Each row is a point on a tangle of strands that fork, close into loops and nearly touch. The rows are in no order.
In the rows, zero is written as 128.
Two points are linked if the straight distance between their rows is under 150. Some points are linked to none.
gude: [123 109  90 116 102 151 129 179 149 128  76  65 112 160 140  43 127 123
 140 126 145 115 146 136 117 106 158 108 151 170 130 117 142]
lakul: [ 84 107  88 116 120 150  98 181 146 149 190  96 129 117 206  89 153 125
 127 131 157 132 112 149 126  90 125  87 136 167  96  95 101]
pudor: [124  93  79 168 132 140 117 147 109 161  86  62 127 143 131  91 119 129
 115 141 152  50  73  90 141 132 155  87 107  84 157  94 195]
vav: [107  40  85 148 122  96 163 124 145  93 144 172 136  73 148 106 111 124
  90 169 125 137 108  59 162 107 140 126  70  88 148 131 161]
pudid: [146 105 125 164 119 167  78  95  91 176 146  84  99  89  70  90 158 155
 113 109  91 115 123 133 136 124 153 106 110  69 168 128 189]
femu: [147 159 114 159 109 109 186 158 140 123  94 217 106 115 130 110 132 135
 142 123 166 184 163 123 109  95 152 119  93 166 139 111  91]
tef: [ 87 101 131 110  61 149  75 128 119 137 109 101 128 147 150  87 104 150
 159 137  94  80 129 104 173 180 127 143 124 130 101 131 190]
Toge: [172 183 185 103  92 110 150  74 168 110  84  88 110 156  97 154 122 108
 135 110 125 179 171 146 125 122  98 147 128 174 191 170 116]
Gagul: [ 78  79 168 152 183 151 104 146 117 176 200 113  71 119 136 136 140 107
  99 122 118  96  65 155 152 167  85  70  98 148 113 137 115]
sozuf: [122 106 101 147  94 104 172 132 140 127 152  92  86 128 112 108 139  78
  98  91 105 180 127 132 140 119 105  98 139 214 134 150 133]
Lusip: [137 132 149 121 103 117  91  43 104 106  52  95 114 165 107  84 127 173
 170  94 119 144 152  80 126 105 146 129 112 121 116 148 171]
Dur: [124 114 140 102 178 159 136 142  87 121 125 132 188 117 151 144 140 132
 147 148 140  99  75 139 154 140 154 153 151  79  88  93 124]
bor: [141  73 122 161 163 134 120 143 100 129 138  68 129 101 134 110 133 135
  88 157 126 101 130 160  72 131 144 139 147  52 134  93 151]
Puv: [160 162 136 102 179 119 111 133 123 129 158 110 144  98 110 143 163 136
 156 134 173 168 184 168 144 111 111 151  94 100  94 162  98]
Lufe: [166 188 181  73 153 183 101 174 151 147 103 145 193 150 132 169 117 146
 118 167 162  69 155 167  92 119 107 152 124  78 139 140 122]
Faz: [109 122  99 144 116 109 123 118 141 154 133  92 116 164 122 121 132 143
 164 142 163  79  92  76 131 124  74 106 139 141 148 131 137]
neted: [161 146 128 101 186 140 147 153  90 130  72  75 157 169  87 120 154 114
 140 132 140 118 149 117  66  83 146 109 189 139 135 111 108]
mesel: [ 97 140 114 114 100 115 169 153 100 109 100 193 122 129 131 104 133 125
 124  70 110 160 199  78 130 147 109 157 141 222  91 170 107]
Zuvo: [138 118 101 117 102  88 161 151 134 117 172 143  85 111 173 128 147  95
 165 128 161 205 130 125 202 142  94 140  96 151 106 118 103]
ludo: [113 121 179 134 108 155  67  75 133 149 125 171 123 140 104 115  99 169
 148 105  86 139 118  87 144 152 146 147  58  82 108 164 180]
Kuvas: [117 136 119 115 170 108 107 158 108 145 153 181 146 121 114  89 138 135
 133 114  88 140 148  48 127 142 122 157 104 157  68 146 110]
Konas: [115 130 130  74  83 156 166 104 142 118 160 180 141 102 141 128 103 145
 132 128 108 163 139 137 146 138 172 128 132 197 167 185 143]
Begeb: [150 154 165 137 164 110 103  96 118 125 182 157 136 138 117 172 160 147
 159 110 154 147 136 152 165 153 121 141  60  72  99 169 130]
lat: [ 89  95 141 116 133 166 117  75 108 162 152  79 132 130  87 113 129 134
 149 132  74 131  81  88 151 138 124 118 134 118 151 129 139]
Vifen: [147 154 135 148  55 114  83 122 172 140 107 146  63 128 144 104 117 193
 165 135 177 127 175 139 107 114 126 109  85 161 143 116 118]
Bib: [132 166 120 153 171  85 149  87 157 119  95 119 176 163  84 162 136 111
 176 113 157 118 103  85 129 126 115 151 145  86 140 113  83]
navu: [128 169 118 132 140 106 105  90 122 116  74 108 150 161 119  98 145 147
 201  93 190 121 145  86 154 114 146 133 127 144 116 133 149]
nom: [159 117 153 106 159 155 184 177 147 161 122 185 139 140 137 137 116 141
 133 141 201  92  99 127 114 146 139  93  91 129 167 143 141]
Sur: [ 86 124  74 125 118 132  96 149 129 172 185  37 113 123 129 113 145 114
 147 149 135  87  74  83 154 104  73  74 150 128 148 114  98]
rav: [109  87 125 132 128  84 197 124 187 134 117 100 126 136 148 170  99  93
 141 138 152 102  57  93 176 144  83  97 115 112 176 138 135]
Rupi: [143 154  86 150 155  76 144 135 114  88 140 162 136 115 114 174 121 140
 125 136 173  97 130  98  95 112  94 155 151 135 131 132 139]
zoz: [136 173 119 130 123 137 150 117 183 127 149 102 190 148 138 148 135 134
 143 146 159 142 110 158 145 110 173 131 151 114 152 118 106]
vevip: [160  93 139  79 113 142 154 147 108 136 147 134 118  97  91 109 133 129
 113 126  63 163 146  65 149 126 133 145 114 147 156 170 162]
rit: [108 146 143 191 139  75 102  54 148 119  89 154 127 162 109 154  77 158
 115 118 108  96 103  92  77 121 135 117  98  89 116 139 171]
vof: [142 106 115 135  76 113 191 136 132 109 121 120  63 134 144 121 129  74
 150  99 123 197 116 137 175 123 100 121 115 177 105 115 114]
bup: [130 168  96 152  72 109  95 160 148 144 119 130  91 134 139  77 143 121
 140  78 121 141 193 125 154 113 159 147 119 177  65 165 120]
peta: [136 156 131 125 174 108 116 122 124 128 179  85 121 133 110 138 177  97
 124 103 125 151 139 179 149 115 142 111 163 180  73 154 110]
badap: [136 142 163  85 109 138 136 158 169 107  62 137 179 181 127 135  94 116
 143 134 135 166 127 143 111 131 168 142 127 145 118 110  98]
Kati: [166 114 147 125 155 112 174 188 140 123 120 145 136 151 122 142 100 114
 128 153 183 132 129  82  67 100 115 102 102 131 161 137 135]
Fumo: [131 113  94 173 107 122 155  63 105  77 130 159  71  67 139 138 150 126
 122 159 152 190 109 173 143 114  97 130 139 128 152  77 127]
tadi: [164 136  89 169 177 119 116 113 114 151 177 113 120  66 108 121 182 150
 134 133 189 126 142 138  94  76 131 115 130 101 149 101 100]
punu: [137  39 115 157 134 108 122 126 118  90 145  64  82  93 144  96 138  91
  96 124 146 172 108 105 127 111 105 129  99  75 124 117 187]
dusis: [116 159 148 101 105 158 113 132 152 142 157 153 210 137 189 153  88 164
 153 157 190  71 107 162 148 138 104 140 115  76 118 145 142]
Dugag: [109 112 126  97 108 163 138 210 149 117 164 111 134 151 175 131  92  67
 109 134  87 134 101 170 110 149 105 135 161 147  84  87  93]
vafot: [143 148 158 116 169 125 153  84 118 100  78 106 184 132  99 147 126 106
 123  93  85 131 120 148 116 113 171 124 193 160 102 143 142]
Kener: [ 75 116  76 102 124 169 111 131 128 153 118 122 193 165 157  70 122 144
 156 128 142  52 108  89 170 103 196  84 151 177 122 138 153]
fava: [130  99 172 131 131 159 108 124  91 182  77  96  98 155  79 114 100 133
 165 115  87 110  89  99 134 154 127 109 128 135 138 108 150]
favo: [110  72  92 155 148 100 153 160 169 140 144 151 150 122 144 123 128  96
 112 136 172  96  83  78 170 108 132 124  55  62 140 121 132]
fefid: [187 134 101 142 141 101 140 105 146 120 157 115 141 102  91 124 128 140
  94 140 163 107 133 108  90 103 143 122 112  54 206 155 171]
narur: [116  88 131  89 156 168 170 133 110 132 161 133 167 102 159 157 141 142
 130 168 128  94  70 142 147 163 111 127 156  86 176 103 122]
rute: [ 98 141 209 131  95 140  98  68 142 162 103 102 134 183 114 143  93 125
 104 111  79 160 103 140 101 128 123  93 143 163 111 139 129]
kuri: [122 184 159  85 167 145  97 182 132 157 164  63 138 158  86 136 126  75
 130 118  78 120 114 134 133 160 113 149 148 112  86 114  82]
muta: [147 113 134  77 109 137 153 214 131 132  93  70 133 166 159  84 110 107
 149 125 165 104 138 147 131 152 132 138 146 139 141 135 135]
Fipub: [148  89 135 105 111 121 141 129 113  94  81 102 101 112 160 119 125 132
 170 145 155 166 138 121 137 132  83 162 141 120 135  71  95]
Fepid: [130 122 102 125 107 111 168 160 165 118 118 122 139 169 141 156  99  68
 100 129 121 129  94 155 127 149  96 137 168 124 127  92  83]
Nama: [132 157 153 122  89 102 170 149 131 107  88 195 101 143 134 124 130 108
 131  99 138 199 190 111  99 119 119 115 115 193 108 160 101]
fura: [122 149  91 172 143 105 129  98 160 129 142  99 161 124 118 160 137 119
 138 151 130 105 100  93 124  98  91 163 165  56 125  88  68]
fug: [137 100 115 140 145 160 114 155 109 104 116  66 140 132 110 120 143  95
 105 142  87 113 110 160  93 135 124 152 160  76 110  58  97]
taf: [127  36 108 155 153 140 127 165 104 138 133 104 106  93 139  87 138  89
 109 128 118 152  96 102 130 125 141 105  82  71  85  86 162]
kisa: [127 140 145 161 129 103 135 103 154 128 172 139  97 125 107 190 138 109
  94 114  89 140 109 188 146 176 107 145 145 115 126 122  91]
fod: [139 118 137 135 143  86 152 111 124  92 101 114 135 137 112 140 114 102
  99 104 110 110 119 133 123 151 146 120 163 182 125 168 186]
Nefo: [ 97 109 130 159 122 100 148 142 162 126  85 103 126 178 146 142 112 103
 143 117 134  97  72 165 142 158 126 112 139 134 107  84 123]
pamup: [114 106 118 133  88 124 114 120 149  95  93 155 149 140 171 104  97 160
 138 144 146  83 129 137 148 144 148 134 123 137 131 136 187]
gop: [145 134 157 175 143 148  81 110 139 132 130 163  97 117 125 155 142 183
 142 170 186  86 131 189 104 144 132  94  89  75 149 130 146]
Pugi: [113 138 142  93 101 122 174 115 129 122 155 156 110 113 119 141 150 134
 148 106 142 129 120 137 203 168 136 122 141 165 164 161 128]
Niri: [107 157  91 136 136 139 113 141 128 130 165 124 130 123 105 139 140 129
  90 141  81  63 133 145 129 141 133 129 179 137 155 130 121]
migod: [110 137  75 124 150 134  92 199 120 180 204  54 126 133 121 112 140  87
 107 129 106  90 130  99 162 115  93 117 121 113 128 146 106]
geb: [129 106  74 150 167 124 186 121 119 109 134 122 123  81 109 143 152  77
  56 118  78 100  75  97 141 150 140 144 172 119 177 116 137]
feb: [168 131 147  91 166 140 163 126 109 113 102 110 134 136 128 119 153 153
 165 149 175 166 137 147  68  76 135  92 162 149 143 100 111]
guz: [154 166 182 159 144 151 113 137 141 144  59 160 133 130 101 108 146 131
 155 127 148 120 152 191 101 131 200 106 105 147  84  87 107]
fusa: [101 121  77 106 154 103 131 113  60  87 208 141  98  90 146 144 164  95
  89 121  95 130 128 167 141 123 102 148 190 185 104 166 134]
mibip: [121 151 101 146  90  65 109  61 100 107  97 169  59 143 151 135 123 142
 168 103 144 195 182  85 148 131 110 149 114 139 116 106 108]
Dofa: [114 149  81 179 163 107 118 109 121 111 178 154 129  79 136 153 170  97
 120 147 121 132  80 113 172 129  83 155 141  74 124  96  76]
Mone: [133 117 162  97 108 131 161 113 139 155 150 160 133 124  96 122 103 125
  86 133  57 185 146  86  90  99 120 131 127 164 151 151 118]
marab: [136 179 189 104  81 146  97  63 167 129  95 140 174 177 167 149 101 169
 184 139 184 166 133 192 138 122 147 108  88 135 112 170 152]
sadi: [135 107 128 181 153  99 142 212 150 126 147  89  77 142 121 162 132  80
  96 128 134  97 112 188 107 142  91 107 110  84 128 100 118]
dufu: [145 121 182 121  64 151 140  77 164  95  48 144 142 146 114 113  93 120
 111 157  64 171 131 132 133 119 209 151  86 106 146 102 167]
tesa: [ 97 100 117 124 126 108 115 139 102 134 115 177 137  94 157 100 122 180
 176 117 113 118 155  62 150 130 139 150  93 138  62 141 142]
zuv: [157 198 155 125  93  92 152  74 155  91  57 181  75 125 136 170 123 145
 149 124 178 159 150 200 144 137 112 139 142 148 182 106  82]
Nit: [ 92 100 110 160 139  98 122  96 119 143 145 163 143  96 148 114 135 168
 170 132 159 137 141  44 131  90 126 112  75 146 128 141 134]
mepit: [148  92 181 125  88 125 121 100 153 135  87 153 101 119 110 113 122 108
 103 107  60 192 154 125 126 141 171 154  86 106  99 119 140]
bugul: [151 134 137 168 173 146  69 117 114 150 172  95  84 112 109 144 166 155
 124 135 161  80 141 194 117 154  94 123 116  59 138 134 151]
ses: [126 182 158 146 131 108 116 112 141 162 121 138 106 128  87 151 146 131
 132 119  89  90 126 131 136 164 133 140 142 115 151 150 116]
zer: [170 118 170 109 127 133 148 123 124 101  10 154 122 124 113 101 103 131
 132 129 132 179 160  99  94  93 190 121  87 106 133  98 115]
kopop: [152 143 119 101 134 151 137 119 186 132 217 106 157 137 140 158 145 104
 108 135 144 159 130 208 150 101 155 109 133 132 168 132 105]
let: [ 83 100 117 140  94 119 113  86 145 119 158  97 115 123 119 105 128 115
 140 123  71 163 113  93 164 115 118 145 143 133 126 121 107]
lif: [ 89 128 131 118 115 111 165 148  87  91 136 176  98 120 152 131 123 108
 135 122  94 152 134 100 126 161  73 162 161 206 112 138 100]
rareg: [127 144 191 107  80 111 147  86 172 145  97 121  96 169 121 178  97 119
 125  98 102 152 117 142 124 150 126  96 136 188 160 162 150]
kiv: [109 114 174 123 118 133 118 115 122 141 128 187 146 125 117 143 105 170
 125 151  75 168 138  94  96 121 108 162 122 128 125 118  80]
novo: [169 119 153  98 179 135 162 164 101 133  71 133 142 137 103 143 105 142
  98 155 141 109 115 104  55 129 126 144 115  76 163 123 147]
rin: [105 111 122 180 146  95 100  55  88 114 103 144 114 120 109 154 114 172
 133 127 101 103 102  75 125 145 115 139 142  92 117 108 152]
veban: [163 158 127 134 164 144 122 143 123 120  66  74 154 135  98 109 152 117
 121 130 114 143 139 153  77 105 162 157 160  85 112  77 103]
zurin: [170 160 159  85 111 146 117 167 173 141  84 147 189 175 101 117 103 100
 106 141  97 138 167 122  68  90 161 158 110 134 138 141 125]
rim: [161 181 193  91  88 163 103 144 168 153 113 139 147 147 101 150  96 155
 133 179 152 111 153 160 100 126 123 150  76  82 189 146 113]
dubi: [140 118  88 152  94 104 164  89 137  96 116 132  92  98 149 124 145 119
 168 150 191 202 118 161 137 107  96 143 154 114 140  54  66]
ridim: [102 119 147  81 154 139 121 194  97 147 188 140 144 122 138 133 143 108
 130 108  69 113 143  67 147 149 101 161 113 132  83 183 130]
Muloz: [162 191 107  93 170 154 109 127 141 132 134 115 182 134 110 141 184 128
 162 138 141  93 147 170 140 132 177 157 170 117 128 128 104]
lel: [123 153 197  70  87 142 107 115 157 100 147 142 180 141 175 146 103 179
 145 166 184 124 143 191 124 123 122 140  95 113 133 190 153]
mosom: [103 126 130 140 116 108  86 122 128 125 163 115 120 115  99 153 100 142
  89 128  69 102 133  79 124 158  83 170 101  70 116 159 141]
Reran: [115 191 133  79  98 135  85 114 114 138 159  88 135 155 133 137 131 145
 116 103  99 143 189 157  83 108 101 132 196 189 121 178 107]
tel: [157 157 139 130 186 148 129  83  96 124 167 174 149  83  92 141 180 155
 113 122 106 150 129 147 118 102 166 156 156 127 117 128 102]
ven: [145 111 104 160 131 129 107 154 143  98 123 157 122 109 130 131 118 123
  73 132 104 131 158 139  67 112 166 127 118 116 122 139 155]
mav: [111 108 137 104  89 143 110 140 138 117 199 133 137 126 137 141 105 142
  90 143  82 120 162 128 120 155 112 166 106  81 131 192 158]
kizat: [136 100 155 102 173 178 111 160 113 132 136 114 199 136 135 147 126 113
 124 150 150 133 100 151 130 144 153 150  95  22 114 102 164]
tolu: [124 131 141 135 111 130 138  92 175 137 218 132 123 122 133 157 143  95
 112 123 113 200 113 232 162 124 110 123 114 126 135 129 115]
zefo: [114 100 129 128 179 110 220 130 116 116 148 147 141 115 115 173 130 118
  98 140 111  89  51 124 151 164 112 139 159  88 166 106 123]
mam: [149  97 132  98 156 172 145 144 105 128 120 115 141 105 154 106 147 154
 154 159 167 161 113 184 100 114 157 115 140 161 117  63  94]
kas: [ 98  89  84 145 144 132 101 114 115 109 236 159 106  78 138 154 163 103
  56 131  72 121 139 175 144 122 123 146 129 138 100 145 146]
mim: [111 154 140 110  87  99 154 122 122 109 161 176 124 125 166 125  90 129
 136  78 141 199 183 121 126  71 118  92 131 196  98 197 133]
Kefo: [ 72  73 114 169 152 123  90  88  73 138 109 133 111 121 114 118  99 161
 125 153  82  52  92  94 132 147 125 116 147 114 129 122 200]
Zaba: [ 99 147 153 163 126  86 141 105 153 105  46 137 134 176 161 143 107 127
 155  99 163 100 117 128  96 149 138 101 170 181  94 118 130]
vos: [133 136  80 138 120 121 165 163  84  92 184 171 105  94 135 163 161  68
  82 132 115 144 114 169 167 122  85 135 184 201 129 125 116]
Rari: [117 111  96 121 104 149  87 136 122 139 150  79 131 140 155  89 132 103
 161 132 131 113 107 125 197 138 145 117  93 111 116 155 182]
fezag: [ 97 115  81 183 174 124 109 159 124 144 195 108 101  84 139 160 181  81
  65 133 117 107  84 123 166 107  59 103 131  61 139 120  90]
panur: [135  88 112 112 128  84 182 101  77  80 105 112  92  97 131 130 146 129
 150 138 154 156 125  88 167 119  72 160 148 124 164 113 130]
feni: [106 116  64 121 121 109 125 107 136 117 168 118 151  82 135 124 137 115
 114 144 102 153 141  77 146 102 101 152 145 137 137 140 136]
Simev: [139 131 102 140  98 112 168 148 130  97  59 198 103  97 121  88 131 131
 158  91 160 154 160  97 149 132 155 158 135 171 161  95  98]
Vumi: [150  96 142 166 143 136 137 151 120 139  86 160 126  94 133  88 145 151
 153 124 144 151 115 152 112 118 189  82 102 152 100  78  99]
daluv: [131 136 111 133 134  76 180 108 146  65 145 183 146 101 133 176 167 126
 121 133 160 138 133 155 132 121 130 155 163 144 127 116 110]
Mida: [144  85 147 115 131 120 166 134 132  98  54 119 173 139 122 108 112 121
 120 128 123 164 134  76  93 127 158 159 132 147 111 111 136]
kena: [171 195  95 140 111 102 128 129 164 105 109 158 125 101 120 162 133 160
 137 153 156 129 170 182 107 134 114 188 147  68 159 107  77]
lesig: [132 180 101 147  72 126  97 146 161 154 149 123 105 151 124  93 139 165
 143 128 160 136 183 120  83  78 122  88 129 180 135 133  87]
gek: [162  86 123 136 150 152 148 185 100 112 100  69  92 113 121 135 123 119
  90 131 153  95  92 132 102 163  95 117 150  32 152 102 164]
Zum: [118 119 137 127  89  94 138 101 139 123 191 151  91 120 156 142 111 146
  94 115 116 181 176 155  94 103  95 110 124 183  89 192 138]
didov: [147 122 132  51 131 170 120 195  97 162 128 114 156 142 138  93 146 126
 162 139 143  90 128 114 156 148 138 140 127 135 128 142 124]
dol: [119  67 116 140 184 151 108 117  53 137 145 109 116  99 114 115 130 149
  87 140  93  70 118 120 100 130 115 109 137 140 139 160 199]
Popez: [128 153  88 133 118 135  88 132 144 157 179  91 128 129 162 109 151 153
 137 133 209 114 139 165 115  75 114  78 131 169 126  96 114]
Tibo: [ 78 109  99 135  86 129  88 126 130 136 195  63  81 111 191 110 135 119
 122 135 105 156 111 150 151  99  92  97 138 175  67 128 117]
Zes: [116 112 109 142  83 110 133  72  87 108 152 143  60  95 142 128 101 125
  93 100 108 171 136 181  79  93 103 112 145 186 106 147 142]
Fad: [163  83 139 111 171 123 142 199 110 139 126 101 137 154  91 151 108  89
  79 132 100  96  92 119  83 159 103 134 122  76 154 126 148]
bazu: [115 106 126  80 128 153 118 198 132 120 141 148 169 141 202 131 114 110
  93 141 110 119 145 178  99 139 153 120 144 175  87 121 116]
Vek: [118 168  64 163 110  83 103 144 122 115 141 151 122 103 172  86 174 158
 121 108 155 131 182 120 131 101 136 112 151 197  70 139 125]
gen: [146  77  98 165 156 104 129 164 130 147 102  95 136 123 133  91 133 106
 137 129 153  98  87  55 159 121 143  97  92  91 113 127 142]
pazi: [145 181 144  98 104 138 138 159 150 113  51 154 156 124 144 153 129 174
 138 155 153 117 170 153 100 141 118 196 166 109 153 102  81]
denad: [131 122 160 126 142 187 101 174 128 174 138 124 159 164 106 139 101 131
 146 136 154  96  77 170 135 145 136 115  78  61 126 122 160]
Zim: [139 115 121  72 209 190 124 129  86 152 138 129 152 148 124 135 114 143
 108 144  78  84 105 107  90 128 163 131 170 121 151  97 151]
Bod: [131 123  94  99  93 143 137 175 157 132 163 131 140 139 178  93 125 114
 120 121 149 172 169 183 115 105 132 108 116 188  79 123  84]
neza: [119  97 138 172 103 128 140  45 107  97 150 170  80 104 119 130 121 141
 115 137 114 188 135 171 106 116 129  89 123 148 149 115 131]
topes: [188 137 101 183 134 101 166 146 152 112 143 145  89 105  82 139 129 124
 103 120 149 116 139  98 121 158 142 155  96  44 182 143 129]
puse: [101 117 164 158 118  97 102  97 157 118 114 143 156 168 123 177  59 146
  95 129 103  92 119 112  94 151 110 162  99  54 119 160 169]
rula: [103 135 194 115  90 157  62  53 141 156 130 139 162 136 131 118 104 174
 174 132 128 150 122 134 130 109 149 107  75 130 106 150 156]
limag: [ 96 142  89 116  49 105 146  62 177 108 106 152 133 126 126 107  98 174
 133 120 122 163 164  79 136 117 147 135 132 161 171 129 148]
Fadul: [ 90 128 140  81  87 152 133 148 147 112 185 168 165 121 178 153  81 142
  96 152 109 117 134 140 128 159 123 140 117 152 149 177 163]
Liv: [ 97 122  92 167 133 117 174 141  88 109 151 182 131 108 128 145 146  79
 115 115  91 173 113 106 136 112  82 128 169 212  87 120  81]
figo: [127 190 147 104 168 152  92 124 132 149 151  88 145 180 107 156 145 115
 127 110  89 128 153 161 122 126 112 131 175 167  80 146 104]
Nul: [106 122  63 151 158  91 174 115 153 107 159 115 157 100 116 138 145  63
  94 129  86 128  95  72 147 127 124 154 173 145 120 125 117]
pafed: [131 106 128 148 104 126  82 101 141 132 117 154  86 113 111 121 127 129
 121 113 107 148 157  96 162 152 194 144  57  94 101 139 172]
Roza: [ 90 123 146 165 133  85 102 107 109 120  77 119 109 163 173 140 119 136
 129  99  83 112 125 124 115 157  99 129 183 166  54 120 128]
Rano: [139 210 142 186 130 109  91 127 181 149  78 156 108 140 121 109 144 134
 135  93 140 129 164 170 101 114 174 125 141 171 112  98  73]
melof: [110  83 133 135 117 126 140 142 171 158 174 124 105 145 149 159  97 138
 142 152 175  74  72 125 133 142  78  80 115 114 184 144 139]
Muf: [126 129 116 121 135 185  82 104  91 190 146  84 161 118  91  91 144 141
 141 147  98  71 105 117 164 155 166 107 121  85 154 100 150]
faf: [158 160 118 166 133  80 135 130 184 102 133 159 122 128 116 177 129 120
  90 146 150 104 155 161 115 150 129 159 100  60 153 135 121]
fip: [139 161  92 146 131  80 190 147 115  71  66 162 105 151 121  98 148 101
 154  88 202 136 151 115 163 134 135 120 159 180 161 104 112]
zilef: [188 152 122 110 166 126 144 130 100 136 173 110 105  72  88 110 178 121
 160 119 194 195 166 147 123  93 124 133 114  99 157 120  79]
Lak: [139  94 127  91 116 133 191 131 122 136 112  98 117 138  87 128 100 111
 113 129  73 107 122 118 115 151 117 132 161 160 216 108 128]
Bim: [169 156 173 108  98 108 134 121 173  99  49 138 166 169 150 132  96 111
 161 123 194 161 139 172 150 132 159 118  89 133 104 143 154]
gud: [117 172  77 114 153 189 107 128 130 151 148  94 132 122 103 112 159 130
  97 131  81  61 108 152 168 153 187 109 171 113 187 110 124]
tebup: [101  97 107 184 151 134 128 121  87 179  78 105 110 108  94 119 109 143
 122 140 119  38  83  55 142 154 137 118 120  74 167 102 175]
Gosi: [100 107 169 127 154 135 149 146 116 149 173 128 103 155 145 179 110 140
 111 117 128  74 101 150 126 167 107  90 129 137 133 148 130]
lalar: [101 120 100 197 137  87 108  74 110 117 133 172 109 100 145 131 125 182
 133 127 191 113 128  88  95  90 107  79 119 135 124 122 112]
milem: [ 80 155 121  98 103 121 126 144  99 136 154 114 129 154 178 110 100 162
 117 100 121 107 169 114 113 124  79 102 184 194 118 155 129]
sig: [170 160 150 127  93 147  88 162 170 175 120 118 152 169  94 117 115 110
 126 141 128 118 152 110 108 131 138 147  74  93 170 147 128]
Pil: [102 104 135 124  99 151 106 122 115 138 175  77 118 128 134 109 118 113
 115 124  63 188 127 148 128  97 107 123 163 148  92 109  97]
Lasaf: [ 91 127  96 134 123 127 122 118 140 120 109 147 173 141 151 102 114 145
 126 120 113  98 124  92 151 124 172 105 155 195 125 123 132]
daso: [ 81 127 103 189 130 113 124 126 134 138 169 151  94  86 149 158 152 104
 146 127 111 162  92 111 170 136  61 134  99 108  78  74  61]
Dafaz: [149 140 194 119 135 124  93 110  94 143  26 106 104 172  87 115 112 150
 157 117  93 123 143  78 111 136 129 138 110 129 116 120 147]
suv: [113  88 179 121 119 169  83  70 141 134 136 138 131 170 137 153  87 163
 133 146 160 119  86 126 123 146 110 136  64  46 183 145 186]
zekul: [111 145 130  51 130 190 105 157  82 158 114 110 140 137 135  74 129 152
 145 133 111 112 169 121 136 118 174 128 155 168 122 117 129]
Zon: [160  89 125 128 148 149 168 121 115 150  97 152 102  84  91 105 109 166
 141 157 159 116 111  88 113 125 159  84 100 104 205  92 113]
Lalof: [ 79  95 124 172 181 147  64 144 103 146 193 108  76 107 129 150 160 115
 102 142 137  75  76 135 182 149  71  98 115  70 108 130 118]
tunel: [116 133 191 130 121 122  92  67 119 115 100 107 111 144 155 165 125 125
 123 108  72 169 128 178  91 133 118 141 163 166  53 132 135]
lura: [136 151 107 131 153 113 180 129 125  91  96 169 120 139 110 135 143  85
 158 100 154 164 130 178 131 125 133 124 179 170 118 100  91]
zan: [128 160  99  96 126 148 130 224 132 157 157  63 136 148 107 131 132  77
 145 128  89  93 118  79 138 138 114 146 151  78 114 100  85]
bev: [183 100 185 125 131 162 143 138 119 127  80 145 137  79  94 130 124 131
  89 144  65 166 136 116 101 153 176 165  83  65 128 102 134]
zep: [143 120 140 145 140 162  53 102  97 129 172  78 117 127  91 124 147 164
 106 146 108 115 140 150  88 133 129 140 102  69 130 169 180]
mozu: [102 114 174 114 107 172 116 135 126 178 126 149 147 176 119 129  94 164
 139 130 136  73 108 139 110 158 132  98  69  99 161 158 194]
Sote: [126 120 114 143  55 107  91 112 141 140 116 139  77 153 143  74 107 127
 161 103 109 149 165  72 167 138 139 128  68 139  96 175 140]
sog: [115 185 153  65 121 145 139 170 135 140 108 175 182 161 142 137 105 176
 141 120 157  91 152 120 135 144 129 135 142 178 147 170 100]
gak: [117 164 123 102 159  86 139 128 110  99 133 104 140 147 145 125 181 109
 136  77 170 173 181 161 120 101 131 109 169 202  57 161 135]
tar: [159 204 201  95 125 153  95 154 130 127  32 161 183 145 139 168 129 171
 131 156 125  74 161 157 114 147 117 168 140 107  99 118 107]
Vides: [146 172 188  90 101 111 159 103 155  94  54 136 103 130 143 160 107 168
 163 139 161 149 177 176 118 131 116 113 125 155 176 173 116]
vasuk: [139  92 112  93 198 169  97 136  69 146 145 120 159 109 106  96 120 136
  97 133 104 111 145 103  96  94 166  97 137 142 106 151 182]
Zolov: [133 100  96 124 133 130 157 120  85  87 141 115  99 109 142 136 136 120
 143 116 148 109  90 130 201 170  98 150 160 148 139 142 136]
Sador: [110 128 106 136 110  81 183 117 157 116 115 139 126 142 129 128 113  81
 108  81  84 163 127 107 143 153 157 109 127 215 123 166 154]
Mil: [102 105  80 122  85 191  94 164 134 174 117  90 191 168 155  65 128  99
 144 126 132  98 102 104 177 104 176 104  94 127 112 124 180]
lis: [177 179 116 103 151 155 135 162 131 110  89 132 197 111  93 116 151 111
 119 123 133 106 164 142 118 120 192 176 135  91 137 109 105]
pefa: [142 124 104 130 131 163 140 180  86 146 188 105  62  93 135 112 155 108
 113 136 133 138 135 166 128 116  86 115 135 153 126 120  90]
Zume: [168 158 117 131 158 119 155 106 123 129  74  84 181 145  97 117 112 113
 192 115 191 111 110  64 142 134 155 140 130  72 144 138 149]
Gali: [145 127 169 130 136 141 128 132 113 123  76 187 129  86  91 128 138 172
 116 141  95 141 144 117  84 149 151 178 131 110 132  85 108]
vuzef: [122 156 152  70 164 164 130 119 101 121 111 137 144 140 146 108 135 105
 116 108  86 108 138 171 136 131 197 131 175 173 107 142 146]
dib: [148 131  89 186 164  80 117 111 112  96 180 145 128  76 124 142 153 155
 125 131 224 105 143 106 115  83 117 123 101 104 135 149 132]
Ver: [104 108 149 161 117  94 139  97 137 149 174 153  79 122 159 134 151 116
 181 138 154 203 101 122 181 119  78 117  85 137  89  86  69]

How many points has the smallest loop of links through each point below? Write none if it is on no loop.
veban | none
Kener | 6
neza | none

A fork is a point with three links, a tip a point with one. Leave the first point through the second and follow the links. Name the first fork or tip that comes.
mim / Zum | Kefo
Muf / gud | veban
daso / Ver | gude
Vides / Toge | lakul
suv / mozu | let
gude / muta | Dofa
Fepid / Nefo | zuv
fefid / topes | badap

A piece is two or more points that can be reached from each other along the links. Count, over all rows, the pieces, the separate loops (a circle has one, a figure eight two, a Y none), the forks (points with three links) and the tips (points with one).
pieces | 4
loops | 1
forks | 16
tips | 22
